A landscape with many peaks, sampled at points; each row gives a point and its height.
A climber steps from a point to the highest of its 2 nearest points, and stops where none of them is higher. Distance is the straight distance between rows; heights are no part of it.
zerom: [ 43   6  18  -6  16   8  -9  12 -17 -27   6 -34 -15  10  11 -10 -13   3
   0 -18  11   6 -24   1 -11  12  -4  20   7   4 -15   1  33  -5 -24  20
  37  11  -3  30 -13   0   2  23  11  22 -22 -11   6 -22  -8]  height 357
mepi: [-14 -14 -17  -3 -12  -2   7  13  -6   6  10   8 -11  -6 -11 -13 -24   0
  -9 -10 -10   5   0  -2  -9 -18 -11  -8 -18 -13  10  -4 -14  25  -1   7
  -6  -8   3 -19   7  -3   4  -8   5  17  -7   7  16  10  10]  height 212
luvut: [ -4   8 -29   9   2 -33   8  -8   9   5  -7   4  24 -10   3  25  30   8
 -11  -6   2 -11  10  -9 -16  14  21   4   9   1  12  -8   1   9  12   3
  -9  18   1   0 -31  10   4 -28  -3  19 -36 -11  -3   4 -28]  height 480
mafol: [-14   0 -29  -2  -6 -25  -3 -36  14  -8  -6   7  14  -7  15  13  18  17
   6  17 -18 -24  -2   1   2   1   9   0  -4  16   7  19 -14 -18 -18 -15
  -3   1 -16  -7  -2  -1  20   6   0 -28 -30  -4  22   8  16]  height 124
ref: [-19  14 -18   2 -20  34  21  -7   5  13 -17  -5   9   4 -11  -6   6 -34
  37   9  28  18  13  26  21  -5  -1 -13   4   2  10 -11 -20  24  29 -11
 -25   8  -2 -28  -4   8   1 -22   2  23  25   4 -11  11 -13]  height 358
defus: [ 11 -10  -2   8   4   1  -6  -2  15 -18  28   9  -6  -5   6   6  17 -20
  -4  16  26  -3   6  -4 -10  16  -3  -9  28  19 -27   8  -7 -27 -17   5
  30  11 -19  22  -6   4  26  45  -2 -19   2   1  18   6   5]  height 568
Lefe: [ 24  -3   6 -23  -4  -7 -10 -15 -16 -44  -7  -7  21  -6  24   5  -8  51
 -13 -21 -52 -15 -22  13  -5 -21 -15  29  -4  -9   3  10  -2 -28 -32 -20
 -12 -13  -1   9  13  11  -1  -1   8  -6 -23 -24 -13 -31   9]  height 240
sol: [ 24  -4   2  -8  10 -11  -7 -12  -3 -31   3  -6   1   9  24  21  -1  47
 -13  -8 -51 -17  -3  14 -12 -23  -8  31   6  -4 -18  13  -7 -27 -50 -17
   3 -11  -4   8  19  13   4  26  16   2  -8 -15   7 -29   6]  height 282
Tevak: [ -3  -8 -20  -3 -14   1   1  -3  -5 -16   6  16  27  -8   7  16   8  -3
   0 -20 -10   1  22  -7  -8 -24 -14  -7   1 -19   1  11 -12  -4 -20  -8
  -7  -7  -2  -9 -14   3  20 -11   0   8 -21   0   4   2   5]  height 502
vobi: [-11  -5 -27   1   0   2   7  12   2  39 -17   2 -17  12 -12 -15  -6 -16
 -11  27  52   3   4  -7  15  -3 -31 -31  -8  16  11 -34 -14   7  14 -11
   5  33  -1 -23 -14   5   5   5   8 -10  25   1  25 -16  27]  height 306
Lupuz: [ -9 -27  -4  14 -15   0  -5  39  -1  -5  26  16   0 -21   3  12   2 -28
 -18   5 -10  19  15  -3 -10  -2  12 -17  -8 -21 -10  17  -6  16   2  -4
 -31 -11  19  -3   1   5   6  -1   1  14   3   8 -11  18  -4]  height 622
rili: [-15  -7 -17  33   4 -17  22  35  24  17  15  36 -11 -19  -4  29  23 -19
   2   4  20  12  44 -26  -6  -7  10  -8  22  -1  -1 -26 -26  -1   8  20
   6  34  -5  -1 -14   7  -6  -1  -5  16   6  -9   4  -8   2]  height 532
fesas: [  0  13  13  -8 -12  -5 -10 -14 -14 -15   5 -12 -12 -17  -6 -22 -22  12
  14 -18 -25  -5 -24   2  -9   5  12  22   4 -12   9  20  -6  -2  -1  26
   4  -3  -7   0  17  -8  -7  -8 -22  -4 -31  -7   1   5  -4]  height 292
ved: [ -4   4   2  -4   2   8  -5 -10   3  15  -8   5   2  12 -20 -15  -2  -6
   1  -2  40   2   0  -3   3   1 -21 -17   4   7  -5  -9  -4 -14  17   3
  24   8 -14  -2  -1 -11   6   9 -10 -24  20   6   9   4   9]  height 633
pum: [ -9  11  10 -20 -20  39  -7 -27 -10  -9 -22 -20  18  10 -12 -31 -22   3
  22 -17 -14  10 -21  24  15 -18 -18   0 -16  -7  12  10  -1   4   9 -10
 -10 -22 -11 -19  19 -11  -5 -13   0   7  12   4 -11  14   5]  height 368
vukal: [-10  -1 -20 -23 -31   5   2 -10 -17 -12   4  -5  11 -16 -13 -23 -14   8
  -5 -20 -21   2 -11  10 -15 -17 -12  -2 -18 -18  21   4  -9  19  -2   8
 -11 -17 -12 -20   7 -12  12 -16   2  15 -31  -2   3  15   5]  height 192
Vevu: [ -1  31  10  -4  -4  27  15 -28  -3   2  -4  -2   6  -2 -25 -24  -6   0
  39 -24   6 -13   4  25  -4  -4   7  14  29  -2   0   2 -27   8  24  23
   7   0 -11  -8   4  -9 -16 -26 -36  12   7   1 -21   8 -31]  height 478
pofet: [-10 -23   6  38  16 -17   3  39   2  27  15   1 -46   6  17   7 -11 -32
  -8  19  19  15  -5  -9 -15   0   1  -4  -1  -7 -10 -10 -12  11 -16  10
   3  30  11 -13   4  11  -1   7  24   7  -6   4  34  -6  11]  height 263
Losi: [ -4  -2   4  -6   6   4  -8 -12   0 -13   3  -8 -17   5  25  -8 -24  19
  -1  13 -58  -4 -15   2  10 -15   0  18 -17   3  -9  11  -6  -2 -16 -18
 -12 -22   2   1  23   9 -12   9  -1   6  17   1   4   0  11]  height 44
Ramod: [-15 -10 -10 -18 -13  15   0 -10 -22  -1 -15  -8  22  19  28   4 -11   4
  -8 -10 -13  -4 -11  -2   1 -16 -33 -14 -22 -17  11   1  -6  11  -9 -47
 -30 -16  16 -17 -14  12  11 -34  22  13  10   4   1   2   5]  height 675
Vis: [ -7 -31  18  11 -10  -3 -23  24  -8 -21  20  10  -6 -16  14   6  -5 -17
 -14   1 -19   8  -6   6  -9 -10  -9   0 -12 -30 -10  31   3 -25 -36  -2
 -13 -12   0  -5  32  -5  10  13  20 -28 -23  -6   1  -3  25]  height 322
zurik: [  7  -6 -12 -14   4  17  -8   7 -14  19 -15  -7   6  30  13  -1  -8   1
 -20  10  24  -5  -7  -2  10  -4 -35 -23 -14   5  -3 -13   7   6   2 -44
  -2  -4  20  -4 -21  12  12   4  15   0  38  19  13  -9  10]  height 359
zevip: [-21 -10 -26  -2  -7  10   6  10   0  32 -17  -1  -3  19   3  -5  -5 -12
  -6  28  28   7   1  -4  23  -9 -23 -32 -23  15  11 -18  -6  16  10 -37
 -18   6  16 -22 -12   8  11   3  22  -7  35  11  17  -5  27]  height 331
nusop: [ -6 -21   9  26  19  -7  -7  28  -5   8  18  -1 -38  15  19  13 -14 -17
  -4  -2   1   7  -3  -1 -15 -23  -9   9  -9 -16 -17   5  -2   3 -42  15
   7  11   4 -13   8   6   4  16  37  18 -16   5  34 -16  18]  height 251
tifud: [ -6  21  18 -12 -16  34   4 -19 -13  -9 -10 -20  15   2 -15 -24 -13  -1
  32 -29  -6   5  -6  24   0 -10   1   8   3 -12   4  10  -6  15  16  10
  -7 -15  -3 -12  10 -14 -14 -32 -17  15   1   5 -20  13 -19]  height 419
vam: [ -1  -6  10 -15 -12  10 -10   8 -24 -15 -10 -16  18   7  24   3 -15  13
  -7 -22 -30   6 -20  -2  -3 -14 -18   3 -31 -24  16   2  16   7 -14 -26
 -27 -20  13  -8   2   4  -3 -33  21  13  -9  -5 -15  -6  10]  height 591
Kanos: [ 12  17 -13  -1   7  -8   3  -5  -3   1 -12 -18  13   7   8  13  16   0
   9  -4  21   7 -11 -11   0  22  17   7   0   8   9 -11  22  14  10  -1
   7  20   5   5 -33   8   2 -13   7  27 -25  -4   0  -2 -24]  height 444
bav: [-11  22  15  -9  -3   2  -4 -52   6 -10 -24   5  47   4   0  16  26  14
  28 -12   4 -18   7  11   7   4  11   6   8  -4   8  18   1 -29   4 -13
  -7  -5  -7  -9   5  -6  -8 -30  -4 -33 -11  -2 -30   7 -10]  height 135
Lome: [ -8  -8 -16 -15 -12   0 -15 -21   3 -23  -8  -6  19  -4  36  11  13  14
 -11  28 -43 -13 -19   5  19  10   5   1 -17  17   4  21   6 -10 -15 -44
 -33 -25  -1   3   2   8   7   0  10 -12   1  -6 -11   6  12]  height 82
Nunug: [  9 -27  10   6  -7 -10 -23  29 -12 -20  26  -1  -9 -10  10   5   4 -18
 -35   4  13   2 -20  11 -21  11 -13  -4  -1 -18 -13  18  15 -20 -30   5
   0   6  -8   7  17  -7  21  16  18 -26 -30  -6   6  -9  13]  height 360
Moma: [  3   4  24 -12   0   0 -12 -32 -14 -35 -14   2  33  -4  23  14   1  42
  18 -34 -33  -9  -8  -3   0 -20 -19  18   1 -21   4  17 -11 -47 -28 -22
  -2  -6  -3  -2   9   4  -7 -17   6 -28 -17 -15 -11 -18  16]  height 199
Duz: [ -3  -1   3  -3   1  -5   1   4  10   4   3   3  -3  -1 -20  -4  -1   4
   6  -9  10   8   4  -6  -1   1   4   0  -7   3   2  -6  17   0  11  21
  19   0  -9   3   6 -14  -4   9  -1  -3  -5   1   1   2   5]  height 735
leke: [  8   5   9   5   3 -13   6  13   8 -18  18   7  -1 -12 -13   4  12   8
   1 -24   2  -1  19 -13 -18   1  12  14  18  -1  -4  -4  14  -2   1  40
  30   6 -14  25  -9 -10  -6   5 -10  16 -18 -14 -16  -3 -19]  height 627
Govaf: [ -1  -9  28 -11 -21  17 -12  20 -23  -4 -10 -19  22   1   7  -7 -12 -18
   2 -24   6  24 -19   5  -2   3  -6  -8 -25 -24  16  12  31  11   9 -14
 -29 -11  18  -6   2  -4  -4 -33  24   7  -9  -4 -28   1   4]  height 523
Doru: [ -5   6  -5 -14  11 -14   5 -22   0  12 -21   0  20  14  -2  19  17  41
 -14   1 -18 -23   5  -6   5  -4   3   4 -12   1  15 -17  16   9  11 -23
  -8 -17   9  -2  -6   2 -14 -22   4  -7   8   5 -16  -5 -12]  height 327
mopak: [  0  22   3 -17  -1   3   6 -34   3   0  -2   6   3  -6 -31 -27  -5  26
  23 -17 -10 -20   3  10   1  -1  14  15  19  11  11   3 -20  -3  18  32
  21 -11 -20  -1  16 -11  -9   0 -34  -3   2  -4 -12  11 -14]  height 552
pagud: [-11  21  -5  19  11 -24  16  -7  15  24  -6  10 -15 -16 -15   5  11  10
  11   3  -2  -8   6 -11  -4  20  42  14  14  13  12 -15  -7  14  32  31
   5  22  -1  -6   1   1 -24 -17 -17   4 -13  -4  -6   7 -18]  height 573
guge: [ -5  -3 -25  16  -1 -18  -1   2   8  -1   5  -3   1  -9  28  25  22 -14
  -9  26  -1  -6  -4  -8   3  19  19  -3   5  10  -1   9  -3  11  -9 -22
 -22  14  10   1 -25  14  18  -3   7   7 -17   5  17   8  -8]  height 509
muvo: [  6  -5 -22 -15 -20 -15 -15 -20   0 -31   3  -1  20 -21  25   6  14  13
 -18  21 -37 -23 -14  16   4   9   4   7  -3   7   6  30  -4 -16 -27 -23
 -30 -14  -6   7   1   8  25   7  -1 -13 -34 -10   0   3   2]  height 101
zofu: [-17 -34   8  25   2  -4   6  37  18  10  27  30 -19 -13 -17   3   3 -40
  -9   6  29  19  29 -15 -12  -9 -11 -26   9  -8 -19  -6 -23 -12   3  16
  16   8  -4   6   5  -9   7  20   5 -17  24   6   8  11  20]  height 625
solir: [  1  18  18  -7 -17   2  -8  -3 -19 -21  -1 -22   9 -14   1 -10  -7  -6
  22 -35   1   5 -19   2  -7  10  12  15   4 -16  12  19  19  -5   2  21
   0  11   1   3  -6  -9  -6 -24  -4   6 -47 -12  -9  -6  -6]  height 259
niso: [ 22  17  30  10  24  17  12  -1   9  18 -19   0  -5  15 -17  -7  -3  -9
  20  -2  37  14  18 -12  20   3  -4  -3  10  15  -9 -32  13  -9  24  20
  24  15   3  21 -12  -5 -19   9 -11   2  40   3  -4  -8  -6]  height 508
zot: [ 14   0   9   7  18  10  -1   3   7 -17   8   7  -4   4  20  16  -1  -6
  15   9 -13   3  14  -5  12   1  11   8   7   8 -24   8   4 -10 -15  -6
   2  -7  11  14   2   8  -1  23  -7   6  23   4  -1  -2  -3]  height 393
demu: [ -4   6 -23 -31 -32   3  -7 -28  -8 -20 -14 -10  34  -7  -5  -8   3  16
   6 -21 -10  -8 -15  17  -5  -8 -15  -5 -16  -4  21  11   4  -8  -4  -6
  -8 -14 -18 -13   6 -11  20  -8   8  -6 -42 -10  -2   6   8]  height 171
biku: [  9  17  23   7   8  -2   3  -8  -3   4   6  -9 -30 -12  -8 -25 -32   2
  14  -4 -27  -7 -15   2  -1  12  24  25   8   5  -4  13 -10   6  11  31
   3  -5   4   9  18  -9 -24   3 -33   3  -1  -1  -1  10  -8]  height 330
toko: [-23  -8  -4  -3  -3  -6  11  -1  -1  22  -6   4 -24   2 -11 -22 -33  15
  -7  10 -32  -4  -7  -2   5 -23 -13  -2 -30  -1  14  -9 -15  21   5  -2
 -10 -20   3 -17  26  -8 -11  -6  -3  -5  16   8  11   9  19]  height 236
dilo: [ -4   9 -28 -27 -19  -2   1 -16   6  -1  -8  -1  11 -14 -25 -13  11  16
  -7  16 -23  -9  -3  19  10   7  18   5  -7  17  16   3  11  25  22   7
 -15 -27  -9  -5   6   1   2   0 -13  11 -12  -3 -21  19 -17]  height 397
fus: [-14  21 -25 -18 -15  -5  -3 -58  10 -11 -23   2  33  -2   1   1  16  13
  27   2  -8 -22  -6  14  13   1   6   0  -1  16  15  16  -8 -20  -1 -12
  -5  -5 -17 -14  -3  -4  13  -8   1 -17 -24  -8   3  10   2]  height 146
Fumid: [ 37   1  21  -6  17  -6 -16  12  -7   0   5 -20 -21   4 -10 -24  -7  26
 -38  17 -19  -7 -27   7  -2  23  13  12  -9  12  -5  -1  38  13   1   9
   8 -14   3  25  13  -4 -12  18 -15  -4   3  -1 -14  -5 -16]  height 482
kat: [ 19   8 -12 -21  -2  -6  -6   7   2   0   3 -14  -9  -4 -25 -26  -2  21
 -25  14 -15  -6 -17  12   0  21  17  10  -4  17   6  -3  25  23  19  18
   2 -16  -6  13   0  -3  -5  13 -19  14  -6  -4 -20   6 -25]  height 436
Bipi: [ -5  -5  20  -4  12 -13  -4   0  -2  20  -8 -11 -21  10 -14 -14 -24  29
 -21   6 -38  -5 -12   2   3  -9   1  10 -28   0   8  -5  14  16  15  -2
  -9 -23   7   1  25 -10 -22  -3  -7  -7  15   7  -9   0   6]  height 264
pimo: [ -9   3  -4 -22  -6  13  -7 -30  -4 -19 -10  -8  11   0  17 -11  -8  25
  -2  15 -51 -12 -17  11  15  -2   2  12 -11   8   5  15  -4   0   1 -29
 -30 -32  -2   1  15  11 -10 -10 -10   1  19  -2 -21  11  -5]  height 63
Mel: [ -3   3  20  21  15  -8   1   6  -5   8  13   7 -28  -2   9   0 -23 -22
  22 -24  15   9  -1 -17 -15  -3  -2   9  20 -16 -14   2 -21 -12 -12  26
  27  25   0  -4  -7   0  -4  -1  -5   2 -15  -1  30  -3  10]  height 577
Gapu: [ 20   7  42 -14  -4  16 -14  17 -19  -5 -19 -36  23  13   0  -1   2  -9
   8 -28  28  28 -18   0   7   9  -2  -2 -20  -9  10   5  56   0  14  -6
  -1  -4  15  13 -11 -13 -13 -17  25   8  -6  -8 -28 -11   2]  height 470
rel: [ -2  -7  12  -4  -1  21  13  18  -3  24 -17   3   6  17 -24 -16 -23 -16
   8 -12  27  24  16   1   9 -28 -27 -20 -25 -11   5 -22  10  10  19  -1
  -2 -10  14  -4  -3 -10  -4   1  15  13  41  14  -2  -3  16]  height 315
nus: [  2  -4 -11   7  13 -14   0  10   5  12   9  -6 -38   4  10  -6  -6  -2
 -15  35 -12  -6 -14   2   7  13  11   7  -4  22  -4  -2   0  19  -6  -2
  -2   2   4  -1  10   8   4  22  -3   3   4   5  20   1  -1]  height 417
Letep: [-14 -12 -18  18   4 -11  10  24   6  26   4   6 -25  -1   9   0  -8 -33
  -4  19  41  16   3 -15  -2   6 -11 -18  10   0   2 -23 -19   6   7   3
   5  43   8 -14 -15  16   7  -3  10   5   8   5  28  -6  10]  height 284
lam: [ 15 -13  28   7  19   0  -9  23 -17  -3   7 -17 -20  22  18   8 -24   0
 -10 -14  -7   8  -7  -3 -13 -16 -15  13 -16 -18 -14   2  23  -4 -33   1
   7  -4  13   6   7   2  -4  11  30  11  -3   7  14 -21  15]  height 281
legig: [ 11 -12  17  14  17  -9  -8  -3   7  -6  16   5 -12   9   8  16  15  -8
  -2  -3  31   3   1  -4 -16   2 -14  -7  15   1 -25   7   9 -40 -32   7
  41  12 -20  11   6  -9  15  39  21 -41  -7   0  28 -10  21]  height 486
mot: [ -9  -1 -11  14   4 -43   7   6   7  13   9   8 -11 -17  -8  13  18  16
 -21  -4  -7 -10   0 -11 -25  17  26  11  11  -2  12  -9  -4  15  11  21
   5  19  -7   1  -5  -2 -10 -21 -11  -2 -38  -7   2   7 -19]  height 520
Zotud: [ 11 -10  33  19  19 -16 -14   5 -10  -6  19  -4 -24   2  14  10  -2 -10
  -3 -17  14   1 -12  -6 -24   6  -7  14  19 -19 -22  14   1 -32 -37  20
  31  21 -10   6   7  -3   4  13   7 -25 -23  -3  24  -9   9]  height 496
zive: [  2   8   7  14   0 -10  -4   1   1 -13  17  11  -1 -13   2   2   4 -14
  15 -22   7   0   6 -13 -14  12  11   9  31 -11  -9  11 -13 -18  -5  27
  24  19  -7  10 -13   1   2  -2 -19   1 -25 -10   7   6 -16]  height 662
liviz: [  9  12  10   1   7 -17  -4  -7  -8 -16   1 -11   4   3  12  14   2  19
  17 -38  -9  -4  -1 -13 -10  -7   9  24   1 -12   7   4  12  -8 -21  21
  22  15  -6   4 -14  -5  -5 -10   5   9 -51 -15   7 -19   4]  height 278
Revo: [ 38  20   9 -13  13   2  -5  -6 -12 -21  -4 -23  10   7   8  -5   2  17
  -1 -11   2  -8 -16  -1   1  23  11  18   8  10  -5   0  29   2  -5   6
  17   3   7  23 -23   4  -4  -1  -9  19 -14 -10 -16 -13 -27]  height 402
Bod: [-14  21 -37  -8 -15  23  13 -22   9   8 -19  -3  13  -1  -6  -5  15 -13
  24  24  13  -8   5  22  29  11  14  -6  10  26  12  -7 -13  23  25 -15
 -25  -2  -2 -14 -12   9   5  -9 -10  19  16   4  -9  11 -20]  height 390
belo: [ 10  19  -9  -4  -2  19  -5 -12   1   0 -17 -17   2   3  10  -7   4 -19
  17  22   9   1 -17   8  27  31  18   1  11  22  -1   7   9  14  16 -15
 -13  -3   8   4 -12  11   2   1  -8  20  18   8  -9  15 -22]  height 429
Lus: [ -9 -18 -23   8 -21  -2 -11  29  -2  -9  20   2   0 -16  17   7   7 -42
 -13  13  12  14  -2  -1 -10  15   6 -15   0  -8  -9  20  -5  10  -6  -6
 -20   5  11   1 -18  12  25   6  12  16 -14   8  10  14  -5]  height 563
Loziz: [  2 -11 -32   2  -4   5   9  10   2 -16  23  27   4  -2   5  13   2  -5
   2  -8  -7  -3  31  -7  -6 -27 -15  -6  11  -3 -10  -4 -25   2 -20   6
   8  -1  -5   1 -14   8  18  19  -2  22   1   3  17  -4   9]  height 447
Lanuv: [ 19   1  21 -11  10  16 -10  11 -20  16 -16 -18  12  33   5  -3 -12  -3
 -15 -12  21   9 -11  -4   6   5 -24 -15 -15  -9   2 -10  27   9   8 -30
  -1 -11  25   9 -16   3  -1 -10  12   9  34  15 -11  -9  -5]  height 392
tibi: [-13  21  -1  -7   8 -12   7 -29  14  25 -19  10  -2   1 -24  -8  10  28
  11   8 -11 -21   1  -2  12   7  27  11   0  20  17  -7  -1   9  25  14
   2  -4  -8 -13  17  -4 -21 -13 -18 -17   1   1 -16   9 -10]  height 661
mep: [-10 -17 -17   3  -1  17  16  13  10   3  10  28   4   5  -4  14  -2 -15
  12   4  14  11  41 -13  10 -36 -21 -20  -4   2  -8 -11 -20 -10 -12  -4
   7  -7   7  -6  -4   2  11  21  10  -3  33  14  13  -9  34]  height 396
sudim: [ -6  10 -24 -14 -11  18   0 -13   3  -3   1   2   4  -5 -21 -27  -2 -18
   8  10  27  -8  -2  14   6  11 -11  -9  23  13   3   0 -26  -2  21   8
  12   5 -17  -3  -5  -3  18   9 -24   2  11   3   8  17 -11]  height 557
vavez: [-27  16   3   7  -3  17  18 -16   7  35 -27   1  13  17 -19  -1  14 -14
  27  -3  32   6  11  23  10 -10  -3 -15   1  -8  12 -14 -14  13  34 -14
 -10  12  -4 -34   5  -3 -11 -38   7 -14  24   8 -12   1  -5]  height 362
Gab: [ 21  14  28 -14  10  13 -10   3 -16  20 -31 -25  30  29   0  13  17  10
  -8 -12  27   6 -15   0   9  14  -1 -11 -16  -5  14 -10  45   5  20 -32
  -5 -10  18   6 -18  -4 -14 -25  23  -2  13   5 -28  -9 -14]  height 427
bevu: [  1   7 -18   5   0 -11   3   5  -1  -1  10  -6 -14 -12  16   1  -3  -2
  -3  17 -25 -10 -11  -1   1  18  24  13   6   4   0   7  -6  20   0   0
 -17   2  11   6  -7  12   0  -5 -14  22 -11  -1   7   7 -22]  height 462
pese: [-26 -30  -7  32  -5  -5   9  35  11  12  26  28 -13 -21  -4  12   4 -30
  -9  20   4  12  31 -12  -5  -8   5 -21  10  -7 -12   5 -38   8   7  -1
 -19   8  15 -11   4   2   2   5  -8 -10  17   8   3  14  14]  height 714
rere: [ -8  -2   5  -4  -6  31   7  -2   8   1  -5  13  19   9 -17   1  -5 -13
  21  -7  10  14  28   0  16 -23 -12 -17  -7  -1  -3  -5  -2  -6  11  -8
  -2 -19   7  -4   8  -8   1   7   0  -5  41  12  -9   6  13]  height 350
zanuk: [-34  -5 -26  16  -5  -7  24   0  12  23 -11  21  10  -7   3  22  13  -7
  16   9   0   4  32 -14  12 -20   3 -16  -1  -1  12 -10 -32  12   6 -19
 -24  15  11 -30  -8   6   1 -26   3  -6   9   6   7   5  12]  height 439
pil: [ 25 -10   7  -1  14   8  -3  -2   5 -31  16   2  -8   7  14  12  -7  17
  -1   2 -36  -5  11  11  -2 -20  -1  21   9   4 -30  16 -12 -23 -41  -6
   9 -16   1  15  22   8   7  43   5   7  19  -2   4 -18   9]  height 334
Sib: [ 26  -2  20  -6   8  -7 -11   9 -13 -25   4 -18  -2  11  18  13  -3  14
  -3 -21  -2   3 -11   3 -10  -5  -5  19  -7 -10  -9   7  32 -17 -33   5
  17   6  -2  13   4  -1   1  15  25   2 -32 -11   7 -28  14]  height 316
Zesam: [ -4  -1  15 -19 -14  35  -1 -10 -19  10 -18 -13  17  26 -13 -24 -28   0
   5 -26  11  10  -6  16   2 -28 -42 -16 -22 -18   8  -3   1  11   7 -16
  -5 -19   5 -17   0  -5  -1 -21  10   9  27  15  -6   1   8]  height 324
Ruda: [ 15  -6  27  13  17  -8  -6  15  13   3  10   1 -17  -1 -13   1  13  -6
 -18  15  18  13  -5  -7  -7  22  14  -8  -1   9 -14  -8  31  -2   8  17
  23   5  -9  22   9 -10 -10  25   2 -20   3   1  -1   4  -4]  height 631
boko: [ -4 -14   2  -1 -10 -12 -11  10  -9  -4  25   3  -7 -23 -14 -18  -6  -7
 -34  11 -12 -11 -14   6 -19  24  10  -1  12 -12  -3  22 -19   4  18   7
 -11  -9   2   5  15 -10   3  -9 -34 -18  -9   2 -12  21 -16]  height 448
Kebag: [ -7  -6 -23 -14  -6   8   8 -17  -2 -10  -9  10  26  14  20  22   0  23
   2  -9 -24  -7  16  -5   3 -31 -27  -9 -18  -5   1  -2  -8  -7 -18 -32
  -6 -17   7  -8 -12   9  11  -4  18   4   8   3   7  -9  18]  height 578
Negum: [ 18  18  11   6  28   7  14  -5   8   2  -7   5 -10  15   7  10  -9   2
  30  -2   3   3  18 -14  20  -5   9  15   9  13 -12 -19   6 -10  -5  12
  23   8   9  12  -9   5 -13  19  -7  16  22   0   7 -13   0]  height 446
tukat: [  3 -19   7  24   9   3  10  42  21  -7  36  28 -23 -13 -13   6   8 -31
 -15   8  12   9  33  -8 -13  -8  -3  -7  21   1 -27 -17 -10  -3  -5  29
  18   3 -13  28   2  -4   1  36  -2  17  22  -6  -1   0  -2]  height 553
sud: [ -6  -8 -16  21  -2  -4  21  29  28   7  24  33 -26 -28 -16   4  16 -26
 -10  30  24   4  34 -15  -1   9   7 -15  31  20  -7 -30 -29   0  13  22
   5  28 -16  17  -4   2  -4  20 -13   7  28 -12  -2  -5   4]  height 584
vosa: [ 11   7   8  17  15 -19   4  12   4   8  16  -5 -51  -8  -8 -18 -12   3
  -5  20 -17  -5 -14   2  -4  17  25  25   9  14  -8  -4   2  18   1  39
  16   6  -9  11  15  -3 -11  24 -16  13  -9  -4  16  -1 -14]  height 373
Mizul: [  3   6   6  -2  25 -16  -3  -3   8  27 -17  -7 -13  16  -1   8   4  42
 -24  26 -21 -12  -6  -8  13   3  13   6 -21  15   9 -16  27  14  10 -16
  -2 -14   9   5   9   0 -23   5   1 -14  15   8  -7  -8  -2]  height 294
dus: [ -2  -4  -8  13   5   8   9   5  26   2  17  21 -16 -14  -7  -2  15 -27
   8  32  34   3  23 -10  11  12   4 -18  25  30 -15 -12 -18 -16   5  11
  20  16 -18  16  -4   1  12  40  -9 -18  25   1  15   6  13]  height 663
vebas: [ -5   9 -15  -2 -16   7  -7  -5  -3  -9  17  -1 -13 -25 -15 -27 -11 -26
   1  17   5  -6 -13  11  -2  25  13   0  22   6  -5  23 -27   5  23  19
  -1  -4  -3   9   3  -2   8   9 -36   2   0   4   8  26 -21]  height 501
duzog: [-24   3  -6  15   4 -11  18   4  12  35 -15   7  -6   0 -10   8   5  -3
   9  11  19   8   8  -8  11   5  14 -13  -5   6  14 -22 -12  12  30  -3
 -12  19  11 -22   5   2 -14 -18  -3 -10  14   4   2   3   4]  height 399
gor: [ -7   2 -11 -13  -7 -13  -1  -5   5   8  -9   4  27  -4 -21   5  26  17
 -20  -3   5  -9   3   8  -3  13  12  -7  -6   1  16  -5  19  12  28  -4
 -14 -10  -3  -4   3  -7  -2 -24  -5 -10  -8   0 -27  11 -20]  height 361
Momel: [ 30  -5  26  13  32 -11  -4   4   5  14   6  -3 -31   5  -8 -12   2  21
 -36  34  -7 -12  -6   2  -1  24  15   5   8  21 -16  -9  22   8   0   7
  14  -4  -2  23  14  -5 -16  31 -18 -20  24   9  -2  -3 -14]  height 545
rulek: [  0   9   8 -14  -9  -2  -7 -35  -1 -21 -17  10  54  -1   4  23  23  21
  21 -27  -2  -9   9   1   2 -12  -8   1   3 -11   8  16   5 -47 -16 -10
   3  -2  -9  -3  -2  -8   7 -12   4 -31 -26 -10 -15  -7  12]  height 162
Biros: [ 14 -17  10   3  -1 -13 -17  12  -7 -16  27  -1  -9 -15   4 -10  -1 -13
 -33   9   8  -6 -18   3 -19  29   0  -1  17  -9 -15  19   0 -14  -9   6
   6   4  -7  16   7  -4  14  10 -15 -24 -17   0   4   7  -8]  height 401
lov: [-15  -9 -19  23  11 -26  21  19  18  27  -3  24   4   0   7  43  29  -1
  -2   8  10   8  37 -27  -1 -14   6 -12  -1  -4   6 -22  -7   4  -4 -10
  -6  24   9 -11 -21   9  -1 -11  17   0  -3   1  10 -13   6]  height 485
suga: [  3   6  15   5  12   9  15   6  15  30 -11  17  -2  12 -29  -4   6  -4
   0  -8  51   7  22 -16   3  -7 -25 -20  10   2  -2 -36   3 -18  24  12
  31  15 -10  12  -9 -13 -10  10  -4 -19  42   5   1 -12  10]  height 564
Ginu: [ -3   6   2  -5 -13  20  -3   8  -8  -1 -14 -15  15   6   5  -6  -5 -21
  14  -6   3  18 -11   6  10  13   9  -4 -14  -6  10   9  15  22  16 -16
 -25 -13  16  -6  -6   4  -3 -22   9  27   8   2 -19  15 -13]  height 475

Call two points neighbours if one is among the 2 nearest of the other. Go from one point of each pair to the other, from neighbour to neighbour, staying as high as possible. Name the lowest point that can't be avoided.
dus, zive -> legig
Govaf, zive -> ref
pese, dus -> tukat
zive, tibi -> rel
zive, Duz -> leke

Two climbers start at each pair of points below. Name the first point that both come to, or write none.
mepi, Losi -> Bipi
rulek, vukal -> Duz
liviz, demu -> none
